The views of a scene show one set of named points, each view turned or mirrored, shifted and resized as a whole, with a little noise and some points left out.

Scene 1
View 1
z_718: [ 11.0  -9.0  -5.4  10.4  -7.9 -11.2   6.7   1.0  -5.5  -2.7 -23.2  12.6
  13.0  -3.6   2.0  21.2 -20.0   6.5  19.9  -5.8   0.8  25.3  10.0]
z_117: [  9.2   1.2  -3.0   2.2  -1.8  -9.3   6.6   7.1   3.7  -3.3 -13.8   5.2
   7.8   1.2   4.8  23.2  -6.4  -0.5  15.9  -2.5   4.1  15.1   3.9]
z_814: [ 1.7  4.1  2.2  7.1  3.4 -5.0  5.8 -1.0  9.5 -2.0 -9.8  6.3  4.7 -5.3
  3.6 28.1 -5.7 -1.4 23.3  1.2  0.6  5.8  1.1]
z_572: [  1.8  10.2  -8.5  -3.8  -5.9   4.5 -10.5  14.8  19.9   1.1  14.0   3.4
   8.1   5.7  -1.7  10.4  12.7 -22.4  -7.1   4.3   5.4 -17.5 -16.8]
z_900: [  9.4  -2.2 -12.3   3.2 -12.6  -4.9  -4.5  12.0   2.4  -0.6  -5.8   7.4
  16.5   4.6  -3.1   7.7  -5.8  -9.7  -0.9  -1.2   5.0   5.8  -4.5]
z_68: [ 14.2  -8.3 -10.6   1.4 -14.3  -4.6  -3.3  11.1   1.7  -1.1  -9.2  16.1
   9.8   1.2   4.1  15.1  -8.2  -3.8   1.5 -10.0   2.2  18.0   2.3]
z_127: [  3.1   5.5  -6.0   2.5  -4.0  -2.3  -2.5   8.3  10.5  -1.2  -0.9   3.7
  10.6   2.4  -1.2  14.8   0.8 -11.2   6.0   3.4   4.1  -3.6  -7.4]
z_134: [ -0.7  -0.5 -11.8  15.8  -9.5  -5.7  -3.0   1.6  -0.8   0.0  -9.4   2.6
  26.4   0.3 -13.8   2.7 -14.4  -8.2   7.8   9.4   4.4  -3.3  -7.3]
z_245: [ 10.2  -1.6 -16.7   0.8 -16.1  -4.1  -8.5  17.2   2.5   0.2  -1.9   5.7
  19.7   8.7  -5.3   1.3  -2.8 -14.2  -9.6  -0.3   7.2   1.7  -8.6]
z_450: [ -4.1   6.6  -8.4   5.5  -7.1   7.2 -13.6   6.0  18.5   2.2  12.8   7.7
  12.6  -1.1  -7.1   8.3   5.5 -21.4  -2.4   7.2   1.7 -22.4 -18.0]
z_532: [  8.5   4.7 -13.2  -3.2 -11.0  -2.0  -7.8  18.6   9.6  -0.3   4.0   2.5
  14.2   9.9  -2.8   5.1   5.5 -17.6  -9.4   2.2   7.8  -5.0 -11.8]
z_116: [  6.7 -13.6   0.3  17.1  -5.6  -6.9   6.5  -9.8  -2.1  -1.9 -24.0  22.4
   7.4 -14.7   4.4  30.8 -25.5  11.1  30.6  -9.2  -5.8  26.5  13.5]
z_311: [  1.6   6.9  -1.0   7.8   3.7 -10.9   9.2   2.1   3.7  -3.6 -14.5  -2.8
  12.1   0.9  -1.0  21.6  -7.7  -1.1  22.5   6.9   5.5   6.3   1.2]
z_590: [ 8.7  1.3 -9.3  2.2 -8.0 -7.4  0.0 11.7  3.2 -2.1 -8.1  3.4 14.5  5.6
 -1.3 11.6 -4.2 -7.3  4.2  0.6  6.1  7.2 -2.7]
View 2
z_572: [-21.3  18.3  -1.1 -12.9   1.0 -15.2 -10.7 -11.1  -4.2   5.6   4.1 -11.3
   1.1  29.9  20.7 -17.2  23.1  -8.2 -23.0  14.9  -4.2   1.9  -0.4]
z_311: [-24.1  12.4 -14.5  -2.2  -8.2  10.3  -4.0  18.7  18.5   6.0  -5.1  13.0
   2.7   7.5 -21.4   7.5   1.8  -1.5  -1.1   0.0  14.7  -7.8   3.0]
z_450: [-18.0  14.3  -7.5  -3.3  -6.7 -16.2  -5.6  -8.7  -4.3   0.2  -0.4 -11.1
  12.7  25.4  23.3 -21.9  21.3  -3.6 -20.8  10.0   2.2  -4.5   4.6]
z_68: [-17.7  22.8 -16.2  -1.8  15.0   2.9  -0.3  30.9   4.6  13.7  -1.7  -3.2
  -3.7   5.9 -11.4 -14.0   7.0 -33.6 -11.6  -1.9  26.4  -3.8 -12.6]
z_590: [-19.7  16.7 -15.3  -1.1   3.0   1.1  -9.9  19.3   4.1   6.1   0.4   5.1
  -2.9   8.7  -9.0  -6.6   9.7 -19.1 -11.8   5.0  15.1   2.4  -1.9]
z_814: [-23.9  16.2 -10.2  -5.6  -4.6   8.8   7.6  16.6  22.3  11.8  -9.1   1.9
   8.9  13.4 -15.9   1.6   0.6   0.3  -0.9  -5.6  17.7 -19.0  -3.0]
z_532: [-19.4  18.3  -9.7  -5.7   5.6 -10.4 -17.6   5.2  -7.5   4.2   5.8  -2.8
  -6.1  18.2   9.1 -15.0  20.5 -21.8 -22.5  14.6   4.0   9.8  -1.6]
z_718: [-18.6  17.8 -24.5   6.1   4.6  15.2   5.3  43.0  17.4  10.7  -9.2   9.1
   3.8  -5.4 -29.9  -2.8  -3.9 -23.5   0.6 -11.0  36.3 -12.6  -7.0]
z_127: [-20.7  15.9  -9.9  -4.9  -1.7  -3.0  -5.5   7.0   5.3   6.1  -0.5  -1.2
   3.3  16.5   0.2  -8.1  12.3  -9.2 -13.1   5.4   8.9  -4.0  -0.4]
z_134: [-14.2   6.8 -27.6  16.4 -13.1  -3.6 -12.1  18.9  -1.4 -10.2  -3.8  10.3
  13.7   0.0  -0.4 -13.9  12.6 -11.1 -11.3   4.7  19.1   2.0  12.0]
z_245: [-15.9  17.9 -17.4   1.9   7.0  -8.5 -16.7  16.3 -10.0   1.5   5.0   0.0
  -3.9   9.2   4.9 -19.1  18.1 -30.2 -21.3  11.1  12.9  11.4  -1.5]
z_117: [-23.4  18.7 -12.7  -5.8   3.7  10.6  -0.3  25.1  17.3  13.1  -4.1   6.1
  -2.9   8.0 -21.7   2.4   1.3 -13.8  -3.4  -2.7  19.7  -8.2  -6.3]
z_900: [-17.1  17.4 -17.7   1.5   5.5  -3.1  -9.7  20.7  -1.8   4.3   0.8   1.3
  -0.9   7.2  -2.3 -14.4  12.7 -25.5 -15.5   5.2  17.5   3.6  -2.7]
z_116: [-17.9  18.7 -24.0   7.4   3.1  18.9  22.6  46.0  26.8  14.4 -16.9   2.7
  15.9  -5.0 -31.0  -5.6 -10.2 -17.3   8.1 -21.6  45.6 -30.2 -10.6]
View 3
z_814: [ -5.9   4.2 -17.0  -1.5 -15.4  13.3   5.8 -17.2 -12.0   1.6  20.1  -7.5
   5.0   6.9  17.3 -27.4  -4.3   9.3  11.3  15.5  -8.9 -20.0  -2.1]
z_450: [-28.4  19.6  29.1 -11.5  26.2  -7.9  14.8  -4.6 -16.9 -24.3  59.9   7.1
   6.1   8.8  19.4 -18.6   0.4  -9.2  45.6   3.9 -11.3 -17.0  -7.9]
z_127: [-19.5   6.1   6.1  -3.2   8.9  -3.7   5.1 -11.4  -4.6  -8.4  36.9   6.2
  10.4   0.1  21.8 -19.2  -0.9   2.7  35.4  10.5  -5.9 -14.2  -6.6]
z_116: [  3.4  18.5 -33.1 -11.3 -31.0  28.4  -9.6 -21.7  -3.8  36.9  -4.5 -42.6
 -10.8  10.4   7.0   0.0  -5.9  16.2  -9.3  17.4  -6.8 -18.0  -0.9]
z_134: [-27.4   9.1   4.1 -26.9   2.3   6.3  -0.5 -16.8  17.0  -3.4  30.6 -13.1
   5.4  11.0  16.7   4.9  -7.6  -6.6  45.1  11.3 -15.0   7.0 -15.7]
z_117: [ -7.4   0.8 -16.4   3.1  -9.9   3.7  -5.8 -16.7   2.3  14.8  11.6  -4.2
   8.6  -6.3  20.2 -15.3  -1.6  15.9  17.6  14.7   0.0 -16.0  -2.7]
z_245: [-28.0  13.9  20.0  -8.1  25.3 -17.5  -9.2  -7.4  13.0   7.9  35.4   3.1
   8.9 -10.7  20.7   8.7   3.0   3.6  51.8   4.7   3.8  -6.1 -10.0]
z_311: [-11.0  -6.9 -19.9  -5.3 -17.3  11.4   2.7 -21.5   5.5  -2.3  15.9  -1.8
  12.4   4.6  21.0 -23.4  -6.9   7.0  23.2  17.9 -10.8  -6.6  -8.2]
z_900: [-21.5  12.8   8.6  -7.6  13.3  -8.4  -8.5  -9.9   9.0  11.6  28.2  -3.5
   6.5  -7.0  19.4   3.5   1.1   6.3  39.8   8.2   1.1  -8.2  -7.8]
z_68: [-12.2  18.9   0.1   0.1   8.6  -6.3 -14.8  -9.7   2.9  28.8  16.7 -12.2
   0.5 -11.6  16.3   6.5   3.9  16.0  23.2   8.7   8.1 -19.0  -2.4]
z_590: [-18.5   4.7   0.8  -3.1   6.0  -6.1  -6.1 -13.3   9.3   8.3  23.3   0.8
  10.1  -7.2  21.3  -5.4  -0.3   8.6  36.2  10.7  -0.1  -8.8  -7.3]
View 4
z_134: [-18.2  20.5  15.3   3.6   1.1 -10.3  -0.5   8.3  -8.0  -2.5   5.6   6.1
  -4.1   1.8   9.1   0.5   9.1   6.6   6.0 -15.8  11.7 -13.3  19.4]
z_450: [-17.2  22.3   9.9  -7.4  14.4 -16.6  -4.5   9.3  -8.8   6.2   6.3   2.2
   9.7   6.1  15.3  -5.5  22.0   2.1 -16.2   0.8   3.4 -10.9  12.5]
z_572: [-17.9  21.9   5.1  -5.7  15.3 -24.6  -3.2   3.0  -7.8  12.0   6.0  -0.7
   9.0  11.9  11.2  -4.8  21.9  -1.1 -18.6   1.9   2.3  -0.7   9.1]
z_814: [ -4.3   3.6  10.1 -10.6 -11.3  -7.3  -4.2   3.6  -4.2   2.3  13.3  13.4
   1.1   0.9  10.0  -1.6  10.1   8.8   6.2  -7.8   4.3   8.5   5.3]
z_532: [-21.5  22.7   5.6   1.4  12.4 -25.1  -0.1   1.1  -7.8   9.4   4.9  -2.7
   1.9  12.0   5.1  -1.3  17.3  -1.5 -10.3  -5.7   6.4  -0.6  12.6]
z_718: [ -7.9   1.4   8.4  -0.8 -15.3  -1.8   0.3   2.5  -5.5  -5.2  16.2   7.7
 -13.0  -0.6  -5.7   6.5   7.8   4.3  23.0 -19.5   7.7   9.2  10.5]
z_127: [-13.5  14.6   8.2  -4.5   2.5 -16.7  -2.5   3.0  -6.4   6.2   8.2   5.2
   2.8   7.0   8.8  -2.1  14.4   3.4  -3.8  -6.3   5.2   1.6   9.7]
z_590: [-15.9  14.3   7.3   1.3  -0.2 -17.2   0.3   0.5  -5.9   4.3   8.9   2.6
  -4.3   7.6   1.8   1.2  11.2   2.0   3.9 -12.1   7.6   4.6  11.6]
z_116: [ -0.8  -7.0   9.4  -8.8 -20.5  10.3  -2.7   7.6  -6.0 -10.1  21.8  11.6
 -11.7  -7.6  -5.0   6.1  10.5   6.0  26.7 -16.9   4.5   8.6   8.0]
z_68: [-14.2   8.0   2.7  -0.4   0.0  -9.3   0.6   1.9  -7.7   0.2  15.0  -2.4
  -9.4   5.3  -9.4   5.5  17.4  -4.2   9.2 -12.1   3.8   8.4  10.4]
z_245: [-23.3  21.6   6.0   5.5  10.7 -20.1   1.5   2.0  -8.5   4.3   6.9  -5.1
  -4.9   9.9  -2.0   2.5  17.0  -3.5  -1.8 -11.1   7.8  -2.9  16.2]
z_311: [ -8.0   8.9  12.9  -4.0 -12.7 -13.2  -2.2   1.0  -3.4   3.8   8.7  14.5
  -1.4   3.4  11.9  -1.4   3.5  11.3   9.1 -13.2   8.9   6.9   8.2]
View 5
z_572: [  5.9  27.2 -14.8  12.7  -3.4  27.5  -3.3  -9.5   4.6  -7.0 -18.8  -6.9
 -19.5   8.4  42.3 -18.0   4.7 -12.2  11.5  -5.5  30.0 -21.1 -16.8]
z_245: [  5.2   6.2 -11.5  -9.0  11.3  21.6 -26.6 -13.5   3.4  -7.7   3.1 -10.4
  -8.7  -0.7  39.4 -17.0  -6.8  -6.7  27.7   3.8  29.7 -13.9 -14.8]
z_814: [  8.5   6.0  -2.2 -16.9  22.0  28.5   4.6  -1.9  -0.3  12.5  -5.2  -0.9
 -23.8  19.3  -5.2  -1.9  -3.5  -1.3  19.2  -6.8   9.8   2.1   4.9]
z_134: [  1.4  -3.0  -1.3  -6.0  10.1  40.3 -17.9 -14.1   9.3  -8.8   7.2  -8.7
  -9.4   2.8  15.8 -20.5 -14.6  -4.5  30.1   8.6   0.9  -6.5  -8.8]
z_450: [  4.8  17.9 -10.8  19.3  -1.9  37.6  -2.8  -7.8  10.5  -5.2 -14.4 -10.2
 -18.5   8.3  36.5 -23.4  -0.1  -9.8  10.7  -3.6  17.3 -20.2 -13.6]
z_127: [  6.1  14.5  -8.1  -5.8   8.6  27.6  -5.5  -8.7   2.1  -1.1  -8.0  -4.7
 -18.4  10.4  20.5 -11.0  -2.4  -7.0  19.6  -2.5  18.9  -9.3  -7.8]
z_311: [  4.7  10.3  -0.2 -24.3  13.7  30.1   0.5 -10.9  -2.7  -0.3  -3.0   2.1
 -20.1  14.8  -5.5  -2.4  -7.5  -4.9  27.9   0.8   4.2   3.8  -1.1]
z_68: [ 10.6  -4.2  -9.0 -21.2  30.8  14.5 -22.3  -3.0   1.0  12.5   6.6  -8.7
 -13.6   6.7  21.6  -6.1  -5.2   0.5  25.0  -3.9  32.5  -4.7  -1.0]
z_590: [  5.9   7.7  -7.1 -19.2  15.3  21.6 -15.1 -11.3  -0.7  -1.7   0.6  -4.5
 -14.0   6.6  19.0  -8.2  -6.5  -5.8  28.1   1.1  21.9  -5.3  -7.7]
z_718: [  9.3 -14.0  -0.1 -35.5  37.3  21.5 -16.7  -3.6  -0.6  15.0  14.3  -4.8
 -15.3  11.4  -6.0  -1.1 -12.3   3.9  31.5  -0.8  12.3   7.9   7.8]
z_116: [ 12.3 -23.8   3.5 -29.1  47.2  26.7  -8.9   6.3   3.0  29.7  14.5  -6.5
 -20.1  18.0 -19.3   0.4 -11.4   9.7  24.1  -6.6   5.0  11.4  19.2]
z_117: [  8.7   5.9  -4.4 -28.6  23.5  19.0  -6.3  -6.1  -4.5   8.1  -0.2  -0.6
 -19.6  13.7   1.9   0.4  -4.9  -2.2  26.4  -3.2  18.9   2.8   1.1]
z_900: [  6.0   2.9  -8.3 -13.5  16.9  22.9 -21.3 -10.1   2.5  -1.3   3.6  -8.5
 -11.7   3.7  26.4 -12.9  -7.2  -4.3  26.8   1.6  24.4  -8.6  -8.5]
z_532: [  5.1  18.4 -13.4  -3.5   4.2  21.6 -17.2 -13.7   1.5  -9.2  -7.1  -7.4
 -12.8   2.9  41.1 -15.6  -2.0 -10.0  22.7   0.4  32.1 -16.7 -16.8]

In a view up to two points have been moved. Name them for each view, in the order of its rows, or write -.
view 1 | z_450
view 2 | z_311, z_134
view 3 | z_127
view 4 | z_572, z_532
view 5 | z_814

Scene 2
View 1
z_787: [  3.6   2.4 -17.8  -1.6   0.3 -20.5   9.0  28.0 -28.3  -3.0  -9.0   6.3
  -2.6  17.1   1.0   2.2   9.6  -8.8 -15.5  -2.8   6.4   9.4  10.1]
z_211: [ -9.2 -26.8   5.9   3.1   2.7 -19.4  16.5  24.6 -20.2  13.5  -4.8  22.8
   9.6 -33.3 -28.6  18.1  -8.2 -22.7  -6.9   8.0 -20.7  -0.4   9.4]
z_354: [ -8.8  12.4 -28.3 -24.3   7.0  -5.8   5.2  -2.1   6.7   2.3  17.1  23.3
 -20.6 -11.9  -4.3  16.0  13.0   8.6 -10.6   2.6  -0.8  -6.6  21.6]
z_484: [-12.1  14.6 -28.3 -11.6   0.7 -13.8   7.9  12.6 -18.9  -8.4  -9.6  21.2
 -10.2   2.4  11.1   5.2  16.9   2.6  -9.1   4.1   7.6  -6.2  26.8]
z_201: [ -7.4   4.9 -19.0 -11.7   2.2 -14.0   9.5  14.7 -11.4  -0.1   1.3  20.1
  -7.3  -6.4  -4.3  11.3   9.5  -3.2 -10.7   4.6  -1.0  -2.4  19.0]
z_6: [ 20.6  -4.8  -1.5 -11.4   0.5 -21.5  10.5  36.2  -3.0  15.3  32.4  -1.3
  -1.5  11.0 -30.0  16.4  -5.2 -15.4 -24.9  -5.4  -4.7  24.9  -9.8]
z_816: [  3.4  -3.6 -27.3  -7.2   9.7 -11.4   3.0   3.4 -16.9   1.6  -4.5   6.8
 -18.3   7.7  -1.1   5.8  11.4  -0.1 -12.8  -7.0   2.1   5.3   9.0]
z_383: [ -1.1  35.6 -30.3 -46.8   3.7  -2.2   4.6   0.5  36.8   4.9  57.0  23.8
 -28.0  -6.7 -11.5  24.3  13.7  19.7 -18.5   3.3   2.6  -1.0  20.3]
z_599: [  4.5  14.2 -34.9 -17.0   6.6  -9.9   1.4   4.7  -8.5  -3.5   6.8   7.0
 -23.0  19.5   7.0   5.3  16.8   7.3 -16.2  -7.1  10.2   5.9  13.1]
z_207: [ -7.4 -31.5   4.4 -11.3  11.1  -9.2  12.9   2.5   8.8  24.6  21.8  27.1
  -3.7 -53.5 -44.5  30.3 -12.1 -14.8  -6.1   6.2 -31.3  -3.9   5.0]
z_137: [  4.1 -29.0 -13.7   0.0  14.7 -10.7   4.5  -1.4 -15.0  14.5  -3.7   7.9
 -14.2 -13.4 -20.5  13.1  -0.2 -10.7 -10.1  -7.5 -13.0   4.8  -0.1]
z_4: [ -9.3  -1.9 -17.7 -18.7   7.7  -7.2   7.8  -0.2   4.9   8.1  15.9  24.8
 -14.3 -24.2 -15.7  19.3   5.7   1.1  -8.6   4.3 -10.4  -6.7  17.9]
View 2
z_207: [  3.8   2.1  -5.1   1.5  10.8 -10.3  13.9   7.9   1.8  14.7  -6.1   0.4
  -2.3 -23.4   9.7 -23.8   9.9  10.6  15.0  19.0 -11.8  -1.0 -40.4]
z_816: [ -0.3  -5.7  -2.7   4.6  -0.3  20.0  13.6   0.9   0.7   4.4 -12.9  -0.3
  13.8  -4.7  -0.7  -3.5   1.7  -1.9 -18.3  10.6   3.2  -8.9 -13.5]
z_383: [ 14.0   4.8   7.6  -9.7  -0.8  -4.1  35.8  -4.7   1.3  13.5 -38.7 -28.4
  13.3  -4.6  -1.6 -12.9  18.3  14.9 -17.2  17.4  22.6   7.0 -26.2]
z_484: [  2.0   1.5  -4.3   7.5  -6.8  21.7  25.2   7.7  -0.2   9.4 -18.0  -5.1
  18.7 -10.2  -4.9   0.2   5.3   6.6 -20.6   1.2  -3.2  -7.2  -3.4]
z_201: [  1.3   2.5  -4.1   4.2  -2.0  12.8  22.1   5.3   0.6   9.6 -13.7  -4.6
  13.5 -10.8  -2.6  -3.8   4.7   6.7 -11.0   6.7  -3.4  -4.0 -12.4]
z_599: [  3.2  -4.0   0.8   1.5  -3.5  20.9  20.6  -1.8   0.3   4.9 -22.9  -9.1
  17.8  -1.3  -3.8  -1.3   5.0   0.5 -26.6   9.8  11.9  -6.3 -10.3]
z_787: [ -6.8   2.2  -5.8   2.7  -2.5  20.9  16.5  -0.3   1.4   3.6  -3.5   0.2
  15.7  -2.0  -8.5   6.2  -5.5  -0.2 -14.2   5.9  -1.4  -4.1  -4.6]
z_354: [  8.5  -0.8   0.2   2.8  -2.1   9.6  25.8   4.5   0.1  11.7 -26.9 -11.4
  13.7 -11.8   1.6 -11.2  13.1   9.0 -16.3  10.5   5.0  -4.2 -18.7]
z_211: [ -4.7   6.0 -10.4   5.1   5.6   2.2  13.8   9.0   1.9  11.6   5.4   6.9
   3.5 -19.5   1.1  -9.6  -0.6   7.9  11.7   9.1 -19.9  -2.3 -22.3]
z_137: [ -1.1  -7.3  -4.7   4.8   6.3  11.4   6.5   2.6   1.0   5.6  -4.5   6.4
   5.7 -11.5   5.9 -11.7   1.3  -2.4  -4.4  15.9  -4.0  -9.4 -26.3]
z_4: [  7.1   0.4  -1.6   3.0   1.5   4.5  22.3   6.6   0.4  12.8 -19.8  -7.1
   9.1 -16.1   3.8 -14.3  12.0   9.5  -6.5  12.0  -1.4  -3.8 -24.3]
z_6: [ -7.7   6.5  -1.7 -11.1   7.7  -0.3  13.2 -11.9   4.5   3.4   1.5  -6.2
   6.3   4.3  -7.9   0.0  -7.2   0.7   1.5  20.1   8.4   8.1 -23.3]
View 3
z_599: [ 14.2  14.6 -15.8  -4.8  -6.4  15.9 -13.6   1.1 -25.9   7.1  28.4  -4.6
   9.4   3.0  10.6  -3.0  -2.2  -1.1 -12.7   6.5  11.1 -14.5   0.2]
z_6: [ -7.0  23.6 -12.7  -9.3  -6.2 -10.6 -13.8   1.4 -12.7   4.3   0.9  -1.6
  20.4 -15.2  14.0  -7.2   2.7   5.8   3.2  11.0   2.7  10.7 -18.0]
z_484: [ 10.0   3.2 -17.2   3.0  10.8  15.7  -6.5  -1.7 -25.7   8.9  30.8  -6.0
  -0.2   5.0   0.9   5.1   1.3  -2.2  -3.8  -2.0  16.1 -10.9   4.3]
z_4: [  1.4   8.0  -7.1 -14.0   0.5   4.6   1.0  -9.5  -7.6  14.7  10.1  -9.6
 -11.7   2.6   7.9  -1.8  -1.0   3.3  -3.8   6.7  26.7  -2.1   1.6]
z_207: [-11.0   8.8  -2.4 -20.9  -2.0 -13.3   7.6 -13.4  11.3  15.6  -8.6 -10.3
 -20.4  -2.1  -0.4  -6.7  -4.9  14.3  13.0  11.5  31.5  17.5  -5.4]
z_201: [  3.5   6.8 -13.9  -2.9   7.2   7.1  -5.1  -3.4 -17.2   9.8  19.8  -5.9
  -1.1   0.7   3.0   1.9   0.9   1.7  -0.4   1.9  16.9  -3.0  -0.4]
z_816: [ 11.7  12.1 -17.0  -4.2  -7.1  10.6 -10.6   1.5 -19.0   5.7  26.6  -4.1
   4.4   3.8  -0.7  -5.3  -6.9   5.8  -0.7   8.0  11.5  -5.5  -1.2]
z_211: [ -9.5   3.3 -13.6  -3.0  11.0 -10.5   2.0  -4.6  -1.1   7.9   5.9  -5.2
  -8.4  -4.2 -12.4   0.0  -2.6  13.8  22.9   3.6  18.5  19.2  -7.5]
z_137: [  4.6  11.5 -14.2  -9.8 -11.2  -0.5  -5.1  -1.4  -4.9   6.6  15.6  -5.2
  -3.9   2.5  -8.4  -9.9 -12.8  15.6  11.4  12.8  16.1   7.6  -4.8]
z_787: [  6.1  10.2 -21.4   6.0   5.5   6.2 -13.3   5.2 -24.9   2.0  27.2  -1.5
  14.4  -3.2  -2.6   0.6  -0.5   3.4   5.6   2.1   3.3  -0.3  -6.3]
View 4
z_4: [-12.2   0.2  13.3   3.7  20.0  16.1  21.7  -2.4  -6.0 -13.5  -0.6  10.3
 -10.5 -17.7 -15.3   9.7   6.5   0.0  -3.5 -10.7  -0.1  11.2 -11.2]
z_599: [ -0.2   2.8   6.1  -5.8  20.9 -24.0   9.9 -16.6 -24.1   1.2  19.3 -16.1
   4.9 -29.3  -7.2   5.8  13.2 -14.2  -1.8 -15.1  -2.2  19.2 -15.1]
z_6: [ 11.8   8.1 -11.6  -3.8  -4.7  18.7   3.2 -14.5  -4.7  16.7  19.3  -2.5
 -11.1   6.3  10.7  27.3  24.2 -18.7  19.9   7.3   7.3  19.9 -14.4]
z_383: [-13.0  14.1  13.8 -17.5   1.1  14.2  37.6 -33.6 -43.5   6.2  -8.3  -3.2
 -21.9 -27.2 -23.6  12.1  14.4  12.9 -26.1 -19.6  14.9  17.4 -20.1]
z_137: [ -6.0 -12.6   5.4   4.8  17.2   1.5   4.5   8.1  12.9 -14.4  15.1  11.3
  -7.4  -6.1  -2.8  10.9   3.5 -22.6  18.3  -0.9  -2.9   5.8 -20.3]
z_201: [ -2.1   5.2   7.0   8.4  28.5   3.2  11.9  -3.1  -7.3  -8.4  11.0  -2.2
   5.1 -20.5  -6.4  10.7  13.6  -5.0   2.0 -10.1  -7.6  19.1  -1.6]
z_207: [-15.2  -6.7  10.2  10.3   9.0  49.0  20.1  11.8  20.7 -20.4  -7.4  34.1
 -25.8   6.5 -10.3  18.0   3.0  -2.4  10.9   3.0   4.3   2.1 -15.1]
z_354: [-11.4   3.3  14.1  -1.3  21.9   2.6  23.2 -10.9 -19.5  -9.6   1.7   0.1
  -5.9 -27.2 -17.8   6.6   8.4   1.1 -10.8 -16.7   0.2  14.8 -11.5]
z_484: [ -0.9   6.3   9.8   9.7  39.5 -13.0   9.9  -4.5 -14.4  -9.9  15.3 -11.3
  15.9 -32.6  -8.0   5.1  14.2  -3.4  -3.6 -16.8 -12.7  22.5   3.8]
z_787: [  9.9   5.8  -2.8   8.3  29.2 -11.6  -3.0  -4.0  -5.6   0.8  27.2 -13.8
  15.6 -16.9   6.4  13.6  19.9 -18.0  13.8  -5.2 -10.9  24.0   0.3]

In a view up to two points have been moved. Name them for each view, in the order of its rows, or write -.
view 1 | -
view 2 | z_383, z_599
view 3 | -
view 4 | -
